Each row is a point on a landscape with many valleys, with its height.
A ball rolls from a point to whichever of its 2 nearest points has the largest drop for the distance, and stops where none of them is lower. Distance is the straight distance between rows; heights are no part of it.
j_366 (h 375):   5  40  38 -35 -19  -1 -17 -10   8 -33   7 -30  39 -52  56  17  18  28 -33 -38  11 -23 -22 -37  22  -9  -7 -13  -9   3  13  19 -16  25 -29  22  24 -42 -35   4   4  62 -30  14  21
j_708 (h 232):  13   3  18  21 -28  -3   8 -38 -24  -5  -9  -8   4 -36  37 -10  21   2   6  15  -3   3  -1  -5 -30   5  16  19 -34  41  34  -8   6  50 -40 -15  22  27 -35   5  22  45  22   9  -8
j_175 (h 248): -12  11 -21 -32 -28  -3 -25 -17  22 -16   5 -17 -10 -71  48  10  25 -12 -25  -7 -10  -6 -15  23  -4  26  27  -8   4 -15   8  16  13  44  -5  25 -15  -8  -9  18   2  56  -5  12 -20
j_743 (h 320):  -6  24  46 -28   2 -24 -27  23 -31   0   8 -19  48 -36  46  -3  10  -9 -28 -28  16 -10  -5 -24  12  -5 -27  17 -55  -8   2  -8  10   3 -34  36  30 -31  -1  -8   3  24 -41  39 -35
j_515 (h 336): -35  22  19 -27 -24  13  -9 -31  22 -19  34 -30   8 -31  22  22  15  -8 -14 -35 -10 -10 -44   2   4  -7  12  -8  26   3  -1  25 -24   4 -13  -8  30 -43 -26   7   2  35   4  24  36
j_386 (h 160):  13   7  10  -2 -11 -19 -12 -34 -24  -7  -7  -3  14 -42  36   6  23  -7 -16   7  -6  -5  -2  27 -16  24   0  23 -46  19  37 -12  27  47 -30   0  15  27 -26   5  21  24  27   9 -23
j_347 (h 298): -12   0  35  13  10  10  16 -52  -6  20  20 -12 -43  12 -36  -9  39   2  38 -20   1  13 -57  26 -14 -10  17   6  33  45  19  21 -25 -10  12 -36  65 -11 -18  18   0 -19  17  24  49
j_75 (h 204): -28   9 -18 -22   3  19 -19   7  16 -21  21 -13  19  -3  -6  10  -8 -19  -9   4  14   2   9  -2  26  11 -13  -9  14 -25   2 -10  29 -20  -3  -9  -3  -3  -5 -12   8  -6  23 -19 -11
j_810 (h 212): -21  15   7  -4  15  10 -16 -39  12 -11  14 -12 -41  11 -43   7  33   0  17   4   1  19 -39  21   8  -4   9  -8  29  11  17  34 -15 -19  21 -33  56  -8 -30   0 -10 -14  28 -10  46
j_540 (h 413):  -7 -13  31  26  -3   2  19  22  -5  23  18  14 -26  53 -59 -11  -2   8  21  -8  -2   5 -22  14 -20 -40  -8  35 -10  48 -16   9 -51 -23 -15 -45  39 -11  11 -13 -14 -26  10  -5  47
j_974 (h 272):  10   0 -43   6 -20  15 -13 -42  37  10 -35  -8 -85  12 -47 -10   6 -20  27  43 -18  31  13  63 -40  38  36  -6  24 -24 -21  21   2  23  42 -10   1  43   9  45   9   7  37 -40   4
j_78 (h 257):  -1  35  44 -36  16 -25 -24 -11 -38  -6   4 -22  46 -36  41  -5  17  -6  -8 -16  22   0   6 -32  26  15 -22   4 -42   5  20 -15  27  16 -30  17  47 -12 -24  11  20  14 -17  28 -35
j_311 (h 207):  43  -4   3  12  16   0  24   1  -5  -1  -7  16 -14  -4  22  13  15  49  -4 -31 -13 -20 -27 -31   0 -17  22 -34  29  13   4  25 -15   9  10  24 -17 -25  -3  -1 -22  10 -34  29  44
j_455 (h 83):  -9 -35 -17  12   2   8  -2  24   4   0 -11   5   6  49 -54 -15 -35  -5  12  45  22   7  55  23   3  -1 -29  14   8 -20  -8  -9   7 -30  31 -13 -40  42  11 -17   5 -44  29 -57 -15
j_171 (h 485): -35 -29 -18 -15   8   5   3  34  -5  30  24  -3  27  25 -12  12 -37 -18  31 -16  21 -17   8   8  18  12 -22   5  13 -27 -22 -32  29 -16 -11  -1 -21 -16  58  -9  19 -45  -6  36 -19
j_714 (h 306): -30  -7 -45 -24 -21  18 -15  25  41 -32  -4  -7  21  -2  12   1 -29 -17 -29  28  31  10  47   9  15  10  -8 -10  16 -51  -5 -20  32 -26  22  -1 -60  26   8  -5   7   9  29 -68 -55
j_730 (h 605):  -1  -6  19  13 -17   5  11  54  18 -16  10  15  48  14   7  14 -33  16 -29 -10  10 -16  17 -47   7 -52 -28  21 -31  -7 -13  -4 -24 -37 -12   9 -42 -21   3 -40 -32   4 -11 -34   2
j_34 (h 500):  -2 -14   8  -4  -5  -6  11   0 -15  15   0   0  33   5  32  19  -5   1  -4  -9  -6 -24 -13  48 -27   3  -4  41 -24  23  14 -17  -2  38 -63  -7 -23 -12   2 -11   2 -16   6  33  12
j_509 (h 366):  -8  -6  33  16   8  10  16  -2 -15  21  22  -3 -27  39 -51  -3  10   0  39 -22  -1   3 -36  16  -5 -27   0  16  14  44  -2  15 -31 -23 -13 -40  53 -17  -5  -6 -10 -36   7  14  50
j_741 (h 530): -10 -17 -40  -2 -17  27  -2   9  42  -3   6  14 -25   6 -39  12 -15   0   6  19  -7   4   5  28 -11   3  29 -11  33  -9 -19  14 -12 -10  16  -1 -40   8  22  12  -1  -6  10 -27  24
j_794 (h 175):   6   9 -27 -13  -1   3 -26 -33  34 -15  -8   5 -43 -19  -3  17  33  -4 -10  24 -19  -1 -32  59 -24  19  24  -4  17  -4  13  28  -8  18  18  -8 -13   1 -17   2 -18   3  25 -21  30
j_451 (h 158):  21 -17 -13  -5  25 -15 -23 -16   8  19   0  17 -28  27 -39  22  22   6   8  12  -6 -12 -36  89 -19  23   3  22  14  12  15  17  -6   4  15 -18  -4  -1   1 -10  -8 -65  26  -3  35
j_833 (h 464):  -8   6  30  -6  -7   4   7  16  -2  10   9 -14  42   9  39  28  -7  10  -8 -42  -2 -31 -32  34  -4 -15 -16  29  -3  20   7  -7 -27  23 -62   1  -3 -50 -10  -9  -8  -4 -14  48  42
j_550 (h 386): -12  20 -32 -11 -13   1 -16  -2   8 -13 -10 -17  -5 -15  11 -25  -3 -44 -21  31   5  36  42 -15  10  32 -10  -8 -17 -35 -14 -16  33  -2  24   7  12  35  -3  11  22  31  23 -43 -67
j_725 (h 294): -21  11 -29 -26 -43   4 -21   1  24 -35   5 -16  12 -60  45  10  10 -19 -38   2  -1  -2  -3  12  -5  16  14   2 -15 -12   7  14   7  34 -17  17 -23  -6  -4   4  15  63   4 -19 -28
j_237 (h 499):  18   9  25  32  19 -27  13  14 -31  26 -18  15 -29  -6   8 -34   5  -9  -1  -7 -18   4  -9 -33 -24 -15   4   5 -25   7 -21   9 -16  -6  26  23  32   8  18  -3 -20  16 -41  42 -22
j_476 (h 401):   0 -13  -7   7  28   0  12 -18 -29  13   1  -6  -2  30 -27 -12 -10  -7  51   4  11   4  18 -11  31  20  -1 -25  13   9   8 -27  37 -11   3 -22  20  26   7   9  28 -41  15  12  -4
j_137 (h 519):  17  -5  -3  26  18 -19   1  31 -15  16 -12  13 -15   9  -5 -22 -13 -11 -14  13 -12   8  19 -30 -12  -2  -9   7 -23 -18 -23  -9  -2 -16  24  29  -6   4  28 -12 -11  -1 -31  10 -38
j_132 (h 134):  -3   4 -24 -14  15  -7 -20 -16  -1 -10  -2  -3   9  -3   4  12   5 -12  -3  20   3   4   8  34   3  33 -13  -4   0 -21  15 -13  40   7   7 -10  -8  18  -5  -6  14 -18  28 -14 -17
j_748 (h 107):   4  20 -12  -7   9   0 -19 -44  22 -26   3  -6 -31 -17  -1  20  34   2 -11  15 -14  11 -28  28   4  10  13  -4  14   2  29  32   0   8  12 -13  13  -4 -35  -3 -15   5  31 -24  43
j_345 (h 301):   6 -35 -15  -9  18  15  20  11 -10  -4   1  14  30  18   0  28 -25  44  15 -18   8 -36   9   7  27   3  14 -34  38   7  13  -3  16   0 -14  16 -66 -13  19  10   8 -38 -13  17  31
j_664 (h 295):   4  -8  -2  17 -23   4  19 -41  -6   7   0   2 -22 -26  18  -5  21   8  12   4 -12   5 -23  13 -39   9  34   4   8  31  19   7  -6  40 -15 -15  11  10 -16  16  10  29  11  15  19
j_884 (h 304):  19   1   2  38  14 -12  -2 -32 -22  31 -24   6 -61   8 -29 -23  27  -2   9  24 -21  18 -18  39 -44  23  15  19  -5   9  -2  11  -5  17  34  -2  34  28   2  11  -7 -13   7  20  -6
j_576 (h 364):  13  -8  47  15   0  -9  29 -23 -23  34   0  -5  -4 -16  52  13  31  20   5 -45 -13 -20 -56  33 -30   4  14   8  16  31  15   7 -27  42 -33  16   2 -30  -5  12 -11   5 -29  79  35
j_68 (h 39):  10  -1 -15   7   0 -18 -13 -25 -14   2 -14   1  -9  -9   0  -2  13 -24  -8  32 -16   7  12  39 -27  21 -11  27 -32   8  18 -15  25  25   4 -10  12  32 -12 -10  10  -5  32 -13 -22
j_9 (h 222):  10 -24 -31  -9  11   8 -18 -18  12   7  -2  24 -21  43 -71  13   2   8  24  29   7 -10  -7  89 -13  24   4  20  18  13  14  13  -6  -8  22 -30 -25  25  -2  -2  -1 -74  38 -41  36
j_4 (h 560):  37  -5 -36   3   3  -6  -6 -12  20 -15 -24  28 -26 -24  36  12  11  33 -26  21 -21  -7  -1  10 -11  16  20 -17   7  -7  17  22   5  37  19  25 -62   3  -5   2 -10  22  -2 -20  12
j_855 (h 463): -32  -6   2 -17  11  -1  -8  41   3  11  32 -12  34  18   1   1 -32 -19  14 -24  28 -11   9 -28  30   2 -31   1  -6 -47 -19 -31  27 -33   1   0  -2 -27  41 -17  13 -30  -9  22 -35
j_418 (h 631):   5  28  29   4 -21 -11  -3  31   6 -23   3  -3  35 -21  25 -14  -7 -12 -45  -5  10  15  17 -80  14 -35 -22  11 -48   1  -6  -1 -18 -18 -10  16  16 -11 -15 -16  -7  50 -26 -28 -30
j_534 (h 260): -12 -36 -43 -21 -12  26 -21   4  30  10   8  20 -14  30 -78  14 -17   6  36  31  21  -6   5  97  -1  27   4   7  39  -3  -3   8  -3 -13  20 -25 -44  37  17  15  17 -66  30 -51  24
j_945 (h 387):  17 -18  -7  38  -9  -2  30   5 -22 -13 -28  12  25  15  -4 -17 -21   6   0  33   7  11  52 -45  -9 -30  -5   7 -22  35  13 -23 -12  -1 -23 -19 -10  32 -23 -15  10   8  15 -42  -4
j_24 (h 285):  11  11  -6 -37   1  13  -1  -5  -4 -36 -15   0  51 -32  46   8  -1  31 -18 -12  25 -10  35 -67  51  10   9 -49   6 -13  13 -22  31  15 -22  16 -20 -14 -14  12  30  23 -11  -4 -22
j_671 (h 453):   4  19  56  30 -10  -3  21 -10 -26   4  12  -9  -5  13  13   5  29  15   6 -17  -9   0 -34  11 -31 -35 -12  40 -19  49  10  11 -42  10 -41 -24  54 -16 -39 -16 -22  14   3  21  46
j_433 (h 428): -16   7  12  -2  31  -9  -9  -8 -25  13  22 -13  -3  23 -26  -9   2 -12  26  -7   3   8  -9 -10  23  10 -17   4   3   0   0 -12  19 -24   2 -16  50 -11  -1 -10   5 -30   4  25   4
j_955 (h 234):   7   1   8 -29  12   0   4  22 -18 -24 -16  18  80   0  35  -6 -20  25 -13  -3  37  -9  48 -78  48 -12 -16 -27 -10  -7   9 -35  28  -5 -33   8 -32 -12 -10   2  17  -8 -18 -10 -32
j_551 (h 455): -17  10  23  12  36 -23   0   7 -26  31  19  -5 -17  19 -25 -23  -3 -17  38 -23  -5  10 -20 -32  16  -3 -21  -2   0 -15 -25 -12   0 -25  24  -7  65  -9  27  -5  -1 -23 -28  53 -19
j_460 (h 118):  -8   5  -4 -21   5 -10   3 -42 -34   6   0 -17  17 -48  37   2  14  -6  18 -17   5  -7   7 -10  18  41  24 -33   0   1  15 -29  56  36 -14   2  28  17 -11  35  39  12  17  34 -33
j_230 (h 540):  -7 -12 -60  -8 -17  26  -5   9  47  12  -7  11 -40   7 -41   7 -22  -7  19  17  -3   6   4  48  -8  23  34 -28  46 -26 -37  13   2  -8  25  11 -47  22  38  34   5  -5   3 -25   3
j_363 (h 559): -16  13  46   0  -4  14  28  11   0   3  22 -11  38  12  -6   3 -33   9  14 -56 -12 -17  -4 -70  18 -43  -6 -21  -2   6 -28 -11 -29 -19 -17 -14  21 -36  10  -9   1   7 -36  25  28
j_243 (h 406):  -5   9   1  -1  -4 -26 -12  33  -4   4  -7   0  31   7  12 -29 -22 -41 -31  32  29  26  49 -42  16  -7 -40  25 -51 -23   0 -37  19 -29   6   5   3  11  -5 -25  10   5  10 -38 -77
j_933 (h 360):  12 -27 -27  30 -13  20  42 -23 -13  11 -14   7 -28  -3 -13 -18 -20   1  34  10  -3   7  29 -21  -9   9  44 -40  26  20  -5 -16  13  16  -1  -9  -9  39  10  34  33   9   6   3   0
j_947 (h 132):  49  10   2  31  28  -8  16 -18 -11  -5 -22  18 -34   0  11  -9  23  32   2  -2 -17   6  -5 -36   1  -7  21 -40  15  15  10  18  -2   4  28  14   1   0 -12   4 -24  11 -24  15  24
j_383 (h 378):  -9   2  -2 -22  -1 -10 -23  36  11 -16  -7   8  45  12  21 -13 -27 -19 -42  31  44  15  54 -35  31 -12 -45  13 -34 -33  11 -35  35 -36  12  11 -29   3 -10 -23   2  -9  15 -55 -75
j_878 (h 146): -19 -32 -15   1  14   3  11  31 -12  -3   4   8  37  39 -25  -6 -42   3  25  25  29  -7  48 -10  21  -9 -29   6   4 -10   0 -29  28 -26  -3 -12 -41  24  19 -16  11 -46  12 -30 -15
j_188 (h 329):   7  21  13 -26 -11  14  -5   8  11 -35  -7  -9  54 -30  49  18   0  27 -33 -34  12 -24   1 -59  36  -6  -3 -28  -3  -6  12   0   1  17 -30  13  -6 -37 -23   2  11  40 -27   4  11
j_817 (h 356):  15 -23 -14  34  -7   1  22   7  -2 -10 -14  13 -12  24 -29  -9 -12   6  -6  30  -4   6  29 -10 -20 -15   4   7  -9  25   4  -1 -19  -5  -1 -10 -17  22  -7 -19  -3   3  14 -32  10
j_298 (h 165):  -8  -3  24 -12  16  -3  10  28 -24 -12   2  12  82  32  13 -20 -38  11  12  -3  44  -2  49 -80  56 -32 -33 -10 -20   2   3 -39  22 -25 -38 -11 -12 -13  -7 -12   4 -24  -6 -12 -30
j_626 (h 58): -21 -21   2  -1  15  -9  13  35 -23   0   0  10  62  50  -8 -26 -56  -5  24  22  39  -3  66 -46  37 -25 -43   5 -16  -8  -5 -43  28 -33 -10 -20 -29   9   8 -21  10 -45  10 -23 -38
j_593 (h 265): -36  12  -9 -17 -14  23  -8  -6  27 -19  28 -27  19 -12  -6  14   4 -19  -6 -15   1   0 -13  -7  18  -6   4  -9  19 -11  -5   4   2 -16 -12 -16  18 -19  -4   0  13  19  12   1   8
j_14 (h 429): -18  22  30 -22  19 -15 -26  39 -10   5  28 -10  40  15  14   3  -9 -19 -18 -28  11 -13  -5 -32  24 -17 -47  19 -30 -39  -7  -6  18 -38  -1   7  19 -44  18 -35 -17 -24 -25  23 -22
j_690 (h 202):  40   4   0  30  44  -7  19  -9 -22  13 -28  16 -48  34 -31 -21   6  17  18  18 -14  20   5 -28  10   1  11 -35  22  -2  -5  14   1 -20  55  12  16  22   4   4 -20 -24 -21   1   3
j_971 (h 497):  14  24  58  14   1 -18   9  -6 -36  -1   4 -17  38   2  36   2  19   8   2 -16   4  -7 -11 -17  -7 -23 -28  35 -39  43  19  -9 -14  18 -63  -6  43 -11 -37 -13 -12  16  -2  18  19
j_504 (h 507):   5  10  53  32   5 -17  25  35 -26  27   8   4   2  20  -3  -9  -3   1  11 -27 -20  -6 -20 -21 -26 -53 -22  36 -31  31 -34  -2 -43 -15 -17  -8  41 -16  14 -24 -36   2 -31  34   9
j_795 (h 284):  10 -16  39   2  21 -10  17 -19 -11  37  10  -1 -15  19  12  19  24  20  12 -40 -10 -23 -67  51 -18   1  13  14  31  38   5  20 -33  19 -22  -3  10 -40  -1   6 -18 -31 -12  68  55
j_587 (h 12):   2  -5   0  -2  23 -16 -17  -6  -3  24  10  10 -23   5  -7  12  22  -8  -4  -3 -20  -2 -42  55 -23  25  -3  19   8  -3   5   6   1  -1  11   3  14 -19  15 -11 -16 -31  -3  37  10
j_716 (h 337):  -2 -31 -25  13 -23  29  38 -24   5   9   1   5 -20 -18  -4   6  -4  16  37 -10  -9  -8  -7   6 -20   8  51 -30  34  26   5  -4  -2  31 -22 -14 -19  18   9  30  30  12   8  12  27
j_469 (h 345):  28   4  22  35  12 -16   2 -51 -27  23 -17   4 -58   1  -5 -14  48  12   9  13 -16  11 -35  42 -47   7  16  26  -8  32  18  22 -19  22  31 -11  41  18  -9   2 -22  -1   8  25  13
j_553 (h 346):  -4  -1 -24 -18  -1   5  -9  29  19 -24 -13   7  33  11   8 -15 -22  -5 -41  39  38  17  62 -31  29  -2 -32  -1  -7 -43   9 -16  28 -38  37  14 -57  23 -12 -15 -11  -2  17 -76 -51
j_158 (h 535):  19  -8 -27   8   5 -10  -4  20   3   1 -21  19 -11  -1  15  -8 -12 -15 -32  21  -8   7  32  -6 -10  18  -5 -10 -17 -29 -10  -7  19  -7  31  38 -41  15  18  -4  -7   4 -13 -12 -37
j_762 (h 305):  16 -34  -6  31 -17  18  20  30   7   2  -7  29 -17  48 -73  -9 -23  19   6  25   1   0  23   1 -13 -41   8  12   6  33  -4  12 -50 -26   8 -20 -28  17  11 -15 -10 -21   9 -54  37
j_653 (h 381):   8 -17  -6  26  10   3  35 -11 -31   8  -7   3  -3  19 -10 -18 -17  -2  33  10   0   6  26 -35   8   1  23 -28   5  19   1 -26  19   1 -11 -14  18  28   4  13  26 -11   2  12  -9
j_603 (h 293): -43 -14 -10 -28 -23  27  -1   2  33   6  33 -17   9 -15 -12  26 -14 -13  13 -37   2 -19 -32  18  11   7  22 -15  41  -9 -21  -5  -9 -14 -13 -11  -6 -29  30  12  25  -3  -5  33  24
j_828 (h 391):  24   4  44  37   1 -18  16 -28 -34  14 -13   4 -43   2   7 -10  49  16  11   0 -11   1 -43  31 -53 -20   7  37 -11  53  17  20 -33  17   4 -15  52   8 -24  -7 -28   2   2  27  27
j_198 (h 182):  -3  13 -23 -37  -5  -2 -20 -30  -5 -15  -2 -12  12 -63  49  16  21   4 -14 -18  -6 -10  -5  -1  22  48  16 -43  12 -20  12  -4  55  39  -8  22  -7   2  -1  30  24  28   3  19 -31
j_156 (h 133): -28  -1  -3 -16  10  -4 -27   0   7  18  19  -6 -15 -21   5  10  19 -24 -13 -12 -15  -2 -40  56 -19  27  -2  21   4 -20  -7   3   3   1   9  14  13 -20  21   2  -5  -9  -5  43 -14
j_966 (h 465):   4  -6  28  38 -16  -9  18  31  -8  16   0  13 -28  21 -28 -14   6   5  -4   2 -19   7 -20  -1 -49 -44  -5  51 -26  38 -26  13 -57 -12  -7 -18  30  -6   4 -23 -26   6  -5   0  23
j_151 (h 303): -16   9 -36  -7 -15  22  -6 -35  24  13 -14 -25 -68   2 -34 -13   3 -35  38  20 -19  42  12  30 -10  41  26 -16  30 -37 -36   4  17   4  38  -4  29  48  16  56  14  12  31 -21 -23
j_382 (h 570):  30   8 -30  -7  -2  -3 -11   0  30 -42 -21  12  -8 -33  42  15  19  40 -36   7 -13  -5   2 -19   9  -6  10 -21   9  -9  23  30   1  27   6  25 -54 -17 -23  -3 -15  41 -18 -28  17
j_983 (h 402): -11  32  41 -20 -19  -9 -17  -6   3 -19  18 -24  19 -45  47  11  28   6 -29 -36  -8 -11 -37  -7  -2  -8 -10   8 -13   4   6  25 -33  22 -20  21  31 -36 -31  -4 -15  52 -25  27  18
j_216 (h 271):  26 -20 -17  -7  21   8  16   0   4 -13  -3  20  13  -1  14  25   2  45   4 -21  -3 -30   0 -14  23  10  20 -43  39   3  20   0  11   8   3  26 -53 -17   3   2  -1 -15 -21  20  35
j_887 (h 172):   6 -20 -38  22  -5  18   7  15  22  16 -23   7 -38  48 -65 -26 -42 -15  23  39   3  27  48  16  -1  22  -6  -1  19 -31 -31   2  -2 -29  51   4 -25  50  26  13   6 -23  15 -53 -23
j_167 (h 452):  30  25  18   5  -5 -15  -9  -1 -11 -14  -4  -2  -3 -35  38   4  33  18 -32  -1 -14   0 -17  -8 -15  -6  -3   5 -26  18  25  22 -14  24 -14  22  15  -9 -37 -14 -19  32 -14   1  12
j_909 (h 388): -14  24  37 -22   3 -26 -26  36  -9   2  28 -21  28  -8  24   7  12 -21 -29 -31   5 -10 -28  -6   4  -9 -44  32 -40 -24 -14   5 -10 -24  -5  17  32 -42  11 -33 -24   2 -32  35 -13
j_494 (h 534):   5  10  46  28   6  -1  29  29 -10  18  16  10   7  19 -22  -3 -22   8  17 -45 -23  -7 -21 -44  -7 -54  -7   3 -11   8 -37  -2 -45 -31   5 -13  27 -20  30 -22 -20  -7 -40  22  17
j_944 (h 574): -10  -3  26  -6  -6  15  34  25  -4  -4  19  -8  62  20   2   7 -47   9  15 -47   4 -29   8 -62  28 -39  -9 -25   1   1 -17 -25 -12 -12 -36  -7 -14 -32  17  -6  13  -2 -31  22  14
j_763 (h 592):   1 -20   8  14  -6   8  27  37  -3 -11  -1  21  49  24   9   9 -35  21  -2  -9   4 -20  30 -49  10 -36 -15   6 -12  10   0 -19 -16 -19 -28   0 -43 -12   1 -16  -4  -3 -16  -9   9
j_615 (h 484):  12  14   0   9  -9  -4  -7  17  18 -13  -5  11 -27 -12   8   1  19   9 -29   9 -24   3 -19   0 -28 -20   2  15 -14   3  -1  28 -30   1   9   9  -4 -15 -12 -17 -34  24  -6 -10  24
j_672 (h 481):   3  14  30  15  28 -22   5  -6 -37  25  -2   2 -13 -15  18 -28  13 -10  12 -17 -12   9 -14 -44   3  -6   1 -13 -13  -3 -15   4   0  -8  18  17  54   2  21   9 -10  13 -41  61 -25
j_556 (h 422):  10  -1  33   1 -21   6  23   7  -4  14  -5 -11  28 -16  61  22   5  28 -16 -55 -12 -34 -38  10 -15  -7   3   9   3  23   3   7 -41  44 -56  15  -7 -44 -11   5  -6  29 -33  60  43
j_684 (h 330): -40  27 -23 -11  -2   7 -18 -33  12   4   1 -34 -53  -9 -17 -28  16 -47  27  15 -12  40   5  18   6  37   7  -5  14 -44 -21   9  26  -7  45  -1  51  29  10  38  10  15  29 -10 -37
j_211 (h 235):   1   7 -41  -5 -21   5 -23 -37  36  -8 -26  -2 -67 -15 -20  -4  19 -24  -2  44 -24  15  -8  71 -35  24  26   9  14 -20  -7  26  -1  31  31 -10 -15  26  -2  27  -4  14  36 -34   4
j_609 (h 192):  20 -13  21   0  27  -9   0   6   5  29   9  16 -22  17  -4  21  30  21  -1 -29 -11 -20 -62  52 -12   1  11  17  30  20  -3  27 -35  -3  -1   4   0 -35   9  -5 -35 -48 -20  50  46
j_682 (h 187):  -4  23  23 -21  19 -25 -20 -35 -40   6   3 -18   5 -45  34 -11  29 -17   8  -2   5   7  -1 -14  21  34  -4  -7 -29  -7  18 -18  44  24   6  20  54  13 -15  25  21   9  -2  36 -49
j_356 (h 328):  -2 -44 -18  -6  17  12   8  15  -3  16  11  16  19  30 -31  25 -23  22  38  -3  17 -31  -1  53  14   2   7  -4  35  10   8  -2   7 -10 -11  -1 -62   2  30   3  10 -68  -3   3  33
j_141 (h 620): -10  23  13  -6 -25   5  -6  37  29 -24  16  -1  37  -9  11  -1 -26 -10 -41 -16   9   6   8 -66   9 -44 -24   8 -45 -24 -20  -3 -19 -33   2   7  -7 -23  -1 -30 -19  33 -17 -28 -27
j_81 (h 512):   6  -2 -21   5  -6  19  -3  13  40 -15   9  15 -30   2 -21  14  -3  17  -9   6 -20   0 -15  -3  -4 -25  24 -16  27   0 -11  28 -36 -12  16   8 -32  -8   3  -7 -20  11  -6 -23  42
j_213 (h 299): -20  25 -33 -26 -31  12 -20  -1  42 -47   4 -14   9 -45  24  11  -2 -13 -40   9   3  13  15 -19  21  -7   8 -16   3 -26   7  16   9   9  -8  -4 -31  -8 -14   1   8  64  10 -56 -13
j_740 (h 253):  36   8   0  37  23  -2   8 -38 -16  16 -37  -2 -69  40 -55 -33  15  -1  29  29 -14  33  17  12 -13  24  12 -11  13   3   0  21   0  -4  61 -10  41  36  -5  16  -6 -25  10 -10   3
j_157 (h 415):  -5   2 -20   5 -20 -17 -13  12  -3  -3 -17  -6  12 -12  12 -26 -14 -45 -30  37   8  28  51 -11  -8  10 -28  24 -53 -12  -2 -27  23   0   5   4   9  33  -9  -9  20  24  22 -39 -70
j_873 (h 297): -12 -41 -33 -14  10  18  -6  23  12  19  14  22   2  30 -67  18 -27  19  40   9  20 -21   6  64  17  19   6 -12  47 -14   0   6  12 -26  20   7 -60  23  37  10  13 -67   3 -18  17
j_36 (h 417):  27   6   8   9   1 -13  13   4 -23 -24 -24   7  55  -2  23  -2 -10  17 -12  27  25   4  51 -53  20 -17 -21   4 -35  39  28 -28  13  10 -46 -11  -6  22 -39  -9  19  16  15 -37 -25
j_538 (h 233): -46 -21 -18 -27 -17  11  -7 -11  19  27  25 -10 -11 -23   1  21   8 -24  18 -29  -9  -8 -43  56 -15  26  25   3  37  -7 -20  -5  -4  12 -13  -2   6 -23  28  19  16  -4   5  52   9
j_610 (h 262): -26  13 -43 -27 -19  22 -21   2  45 -47   6 -11  18 -18   5  16 -10 -17 -31  18  21  11  23   3  19   3   1 -10  19 -30   7   6  25 -12   3 -11 -37   4  -8  -7   3  26  35 -61 -13
j_429 (h 239):  16 -18 -17  30  -6  18   3  25  25  18 -12  23 -41  52 -90 -18 -30   7  19  32  -6  13  25   9  -8 -14   8   6  21  -2 -27  15 -37 -31  45  -3 -17  31  28   8  -1 -24   0 -46  14
j_751 (h 547):  20 -12 -39   9   3  -2  -4  10  16   5 -18  23 -24 -12  16   3  -8   2 -29  23 -23  -4   8  17 -19  24  21 -11   2 -26  -4   6  12  21  28  34 -58  14  20   8  -9  11 -16  -4 -14
j_184 (h 358): -18  29 -21 -16   5  -8 -19 -26   1 -10  -9 -30 -37 -28  14 -20  15 -41  -1  21 -15  43  16   1  15  39   1 -23  -4 -42 -12  -1  39   6  40  14  33  32  -3  31   5  34  18 -23 -51

Call two points neighbours if one is among the 2 nearest of the other. Go from one point of each pair to the other, from neighbour to neighbour, staying as low as possible. Name the highest point that can't be avoided.
j_460, j_626 -> j_171
j_587, j_947 -> j_356
j_626, j_947 -> j_983
j_610, j_460 -> j_213
j_68, j_587 -> j_603
j_626, j_455 -> j_878
j_610, j_748 -> j_157

For each start below, name the point where the ball stops.
j_971 -> j_947
j_366 -> j_626
j_476 -> j_68
j_356 -> j_587
j_141 -> j_748
j_751 -> j_68
j_515 -> j_68
